Each row is a point on a tangle of strands that fork and nearly touch. The rows are in no order.
(in the rows, 128 means zero)
Points whose rows are less than 105 apart are linked; no others are.
J328: [121  89  90 102 123 116 113 129 147 130 157 128 111 156 133 116 122 117
 156 127 131 166 156 151]
J480: [131  96 161 211 167  86 104 160  77 145  77 152 168  92 119 103  98 171
 105  91 118 120  89 137]
J843: [127 106 106 125 133 158 124 139 163 150 131 119 119 163 112 129  82 116
 170 140 111 168 163 140]
J175: [173 137 132 139 153  92 125 107  85 157 137 110 125 109 142 137 181 159
 108 140  70  95 110 144]
J934: [191 108 150 123 129 118 133 133 132 145 145 102 131 118 106 161 123 140
 145 117  78  77 139 114]
J11: [134 147 121  90  65 110 118  98 166  60 143 132 119 114 132 155 144 109
 130 115 215  82 108 174]
J345: [126 156 132 107 128 119 145 125 120  87 128 126 165 121 119 147 134 103
 111 130 125 100 122  76]
J915: [ 70  74 108 113 116 118 157 152 152  45 163 124 100 151  85 142  78 109
 160 171 198 111 131 110]
J865: [ 76 168 122 147 132 207 140 156 174 165  98 147 136 133 110 116  88 107
 123 125 136 164 160 108]
J584: [130 147 112 103 127 152 137 112 183 145 179 106  81 154 151 154 167 121
 144 144 116 134 162 132]
J383: [151 136 130  78  87 101 125 108 128  80 144 131 145 118 118 148 142 120
 117 108 157  92 123 156]
J791: [ 84 218 124 143 112 183 165 129 197 115 119 136 123 129 156 151 146 100
  98 153 190 141 130 101]
J866: [ 36  90 111 118 104 124 109 137 122  84 117 171  99 101 134  74 132 124
 123 120 209 161 109 157]
J606: [199  70 151 114 115 102 119 157 113 154 118 125 158 138 110 134  78 160
 140  75 108 137 131 163]
J751: [197 114 151 194 140 149 134 131 108 162 114  97 138 142 142 140  79 100
 149 190  93 122 138 105]
J283: [145 190 176 109 122 158 140 113 119 139 107 136 147  98 132 138 182 143
  84  83  93 100 128  88]
J491: [ 97 127 112 122 104 149 127 134 188 101 135 150 126 111 117 135 104 111
 138 138 198 133 143 155]
J639: [132 159 151 111 148 105 121 125  91 141 117 127 145 103 138 118 175 159
  93  63  66 104 115 100]
J157: [186  93 132 167 139 128 127 134 118 149 117 118 157 130 126 141  85 110
 139 184 118 138 135 141]
J476: [166  68 141 155 141 103 107 162 125 173 114 137 140 112 115 124  88 178
 137  86 108 139 128 174]
J642: [142 100 136 200 173 103 107 162  93 168 122 100 122 128 136  97  94 126
 162 124  57 103 132  79]
J92: [148 192 161 106  99 166 166 106 166 103 126 125 149 134 140 174 146  99
 101 137 160 121 137  99]
J774: [136 131 128 139 150 168 123 140 125 206 113  94  98 190 135 107  91 151
 182 104  32 192 155 104]
J284: [148  74 120 141 129 105 123 139 107 120 113 140 172 126 114 126  80 112
 128 167 152 159 125 156]
J591: [ 42 145  97 117  98 126 108 115 139  65 115 164 105  92 139  94 153 122
 126 126 219 125  89 142]
J388: [107 102 102 100 102 121 110 126 159  99 155 138 108 126 129 124 124 114
 149 118 172 138 145 163]
J60: [130  39 148 131 129 121 125 164 113 114 113 130 143 152  73 118  37 134
 169 113 130 143 137 131]
J782: [138 198 142 113 118 139 157  94 138  90 120 132 157 112 129 161 166 118
  94 146 142  95 108 101]
J785: [162 126 174 220 160 117 108 158 103 181  76 148 151  84 125 108 109 170
 112  88  91 101 104 124]
J498: [100  55 122 104 125 118 135 149 126  83 145 125 124 150  79 127  73 114
 161 138 150 126 141 116]
J336: [ 85 181 109 116  98 141 124 107 154  80 105 159 140 102 151 118 155 108
 107 130 204 133 107 142]
J423: [ 62 135 116 124 124 180 135 161 172 125 113 141 130 142  90 119  69 108
 153 118 150 148 156 104]
J684: [ 44 199  89 155 135 157 171 158 193  98 118 138 129 129 124 143 117 104
 113 174 201 118 127  82]
J573: [151 164 152 166 146 171 153 120 110 149 117 107 148 139 155 151 137  96
 107 193 103 143 132  73]
J220: [191 136 165  88 111 160 151 117 162 145 158  99 114 151 118 178 125 126
 148 113  92 102 160 109]
J613: [ 53 133  83  96 122 117 109 128 141 108 153 134 105 145 160  94 151  94
 137 106 145 166 138 103]
J120: [ 72 144  86 143 131 145 147 146 171  99 133 134 131 136 125 139 101  97
 130 185 187 147 137 123]
J190: [109 147 130 166 157 197 128 153 151 203 107 104 101 155 113 119  82 131
 167 131  60 150 165  99]
J43: [ 70 102 108 102 112  83  95 112  87  83 118 165 113 112 145  72 160 136
 112 100 184 157  94 181]
J154: [192 104 154 115 105 141 126 136 130 155 102 139 170 134 129 137  85 128
 121 109 127 167 144 160]
J650: [121 143 133 178 159 195 140 140 165 198 138 109  87 132 121 143 113 129
 148 170  87 125 160 112]
J462: [192 111 157 151 125 116 133 130 122 132 120 122 158  97  93 159 108 134
 128 141 106  60 122 130]
J404: [190 142 153  66  92 133 137 108 151 135 169 107 103 138 136 172 161 135
 129  94 109  97 156 141]
J327: [181 115 137  76  87 110 124 120 122 117 131 134 158 143 138 140 121 110
 118 106 142 147 139 158]
J504: [190 106 155 194 149 138 121 147 116 182 113  97 117 137 138 123  77 125
 167 142  69 111 139 105]
J118: [ 24 115  81 127 155 141 129 160 159 117 156 127  90 133 109 107 116 117
 158 134 134 132 147  96]
J116: [144 183 160 138 132 185 169 113 150 139 136 107 131 151 144 174 144 106
 105 176 131 138 141  81]
J839: [102 141  97 141 153 170 138 127 189 168 166 109  78 152 139 145 139 123
 153 171 107 149 168 132]
J277: [111  72 123 131 134  85 117 135  78 102 110 157 162 115 119 101 111 134
 108 136 159 161 105 163]
J360: [134 126  96 107 135 146 124 114 128 183 138 118 109 200 170 104 128 108
 152 131  84 229 162 126]
J36: [133 196 175 146 132 195 158 112 150 157 117 135 122  96 116 160 179 140
  92 132 111  90 131  81]
J794: [147 150 122  98  74 128 129 100 195  88 163 119 104 134 151 168 151 104
 134 133 191 109 136 172]
J105: [212 126 144 138 141  89 119 117  75 194 144  99 110 129 163 136 183 181
 106 124  63 118 108 159]
J645: [151 157 149 166 162 123 129 117  91 157 127 102 127 111 147 134 172 131
 116 147  56  84 118  76]
J80: [189 135 194 182 135 163 130 151 131 203  82 142 145  93 115 130 117 164
 111  87  90 107 127 114]
J346: [ 86 141  98 120 133 101 139  97  98  39 112 153 148 103 102 119 138 139
 117 174 188  97  72 144]
J501: [ 27 127  70 111 126 129 114 138 172  96 169 129  72 136 144 103 148 105
 155 127 169 137 139 115]
J31: [123 159 107 103 134 158 141 101 131 152 145 115 115 193 188 127 153  79
 125 158 115 219 152 103]
J333: [204 125 160 173 149  95 120 126  66 150 126  90 137 128 155 128 129 120
 130 142  56  85 119  86]
J232: [159 148 133  87  94 144 135  99 188 121 177 104  87 146 149 174 164 120
 139 125 145 109 159 151]
J546: [141 114 163 173 161  70 106 142  59 129  83 147 173  99 117 113 122 189
  92  64 112 102  73 152]
J102: [100 129 132  97 109 114 152 135 120  51 132 135 159 124  98 143 104 102
 124 131 171 101 114  77]
J801: [202 123 136 101 125 107 122 115  94 194 151 114 114 144 173 128 182 166
  98 110  83 162 128 165]
J633: [ 94 132 113 135 164  91 135  97  67  65  98 145 145  94  81 105 142 165
 113 151 141  65  57 136]
J320: [ 52 108  93 141 135 126 159 159 154  66 140 139 122 130  93 140  89 111
 140 193 201 115 119 101]
J434: [ 76 192 122 119 114 190 140 137 177 140 117 143 124 133 154 122 134  97
 112 118 148 165 151  99]
J620: [159 167 187 173 135 196 145 125 142 197 100 146 127  88 116 141 152 153
  99 127 104 105 138 103]
J624: [141 143 133 113 134 190 133 117 138 197 132 108  94 190 153 121 123 133
 160 127  71 216 166 116]
J914: [167  81 145 162 154  71 114 150  69 131 123 103 152 129 121 119  97 123
 144 119  75  94 115  96]
J600: [147  93  97  90 125  74 111 119 104 132 164 122 119 147 142 116 158 129
 129 113 110 143 138 155]
J158: [105 153 145 123 153 102 118 120  93 112  99 148 150  81  98 108 165 176
 100  63  99  79  92 125]
J526: [116 146 103 120 126 108 122  92 120  79 113 156 144  91 112 119 147 146
 110 155 178 106  89 190]
J100: [178  91 144 155 135  82 120 126  86 111 115 127 162  92  88 140 106 151
 124 143 124  70 101 163]
J705: [ 94  96 128  97 111  96 127 134  94  69 123 149 149 118 113 112 118 115
 116 122 170 136 111 123]
J123: [144 145 122 128 133 114 122 105 110 128 107 149 155  98 131 122 154 146
  99 143 134 130 110 174]
J744: [ 88 104  93  90  74  89  85 106 109  85 135 143 113 138 172  83 157  92
 128  99 197 169 107 159]
J515: [ 89 131  84  88 102  89  95 102 125 110 154 137  99 138 176  95 185 102
 126  96 152 154 125 145]
J665: [136 140 148 144 158 115 125 141 106 148 121 115 142 105 123 124 150 141
 119  98  58  91 124  78]
J368: [102 115 118  92 137  65 121 103  65  63 131 133 132 114  99 105 158 155
 116 111 130  80  80 146]
J114: [172 120 121 137 136  81 108 117  80 155 109 141 154 113 146 117 155 173
  92 123 118 145 101 212]
J587: [ 33 102  95 114 130 165 126 164 173 108 144 123  81 162  84 106  71 113
 181 123 154 148 158 116]
J690: [177 130 127 102 129 134 126  99 123 180 158 118  97 145 172 135 184 139
 113 146 104 174 143 160]
J270: [118 102 103  71 117  51 109 112  79  92 159 124 120 139 129 107 176 133
 120  89 121 113 111 144]
J52: [147  78 120 142 147 133 112 154 141 177 124 121 126 140 115 114  84 153
 161 117  94 163 150 155]

Follow the links from the first point to the second, and from the first to the third. Name the last point that the two ways share.
J118; J498; J232 -> J120
J80; J277; J105 -> J645
J498; J336; J404 -> J120
J270; J744; J154 -> J328
J782; J639; J690 -> J645
J383; J123; J865 -> J328
J190; J462; J423 -> J232
J633; J934; J624 -> J232

A fork is a point with three links. Follow the links from the first point to the second and name the forks in between, in order.
J320; J154 -> J120, J328
J782; J105 -> J645
J584; J123 -> J232, J328
J462; J774 -> J232
J684; J624 -> J120, J328, J232

Name the points in between on the shortest way along the links from the first point to the second, in order.
J801; J504 -> J105, J175, J645, J333, J914, J642
J80; J277 -> J620, J36, J283, J639, J665, J645, J333, J914, J642, J504, J751, J157, J284
J383; J388 -> J327, J154, J606, J476, J52, J843, J328
J31; J327 -> J360, J624, J774, J190, J650, J839, J584, J232, J794, J11, J383
J573; J914 -> J116, J92, J782, J345, J102, J705, J277, J284, J157, J751, J504, J642
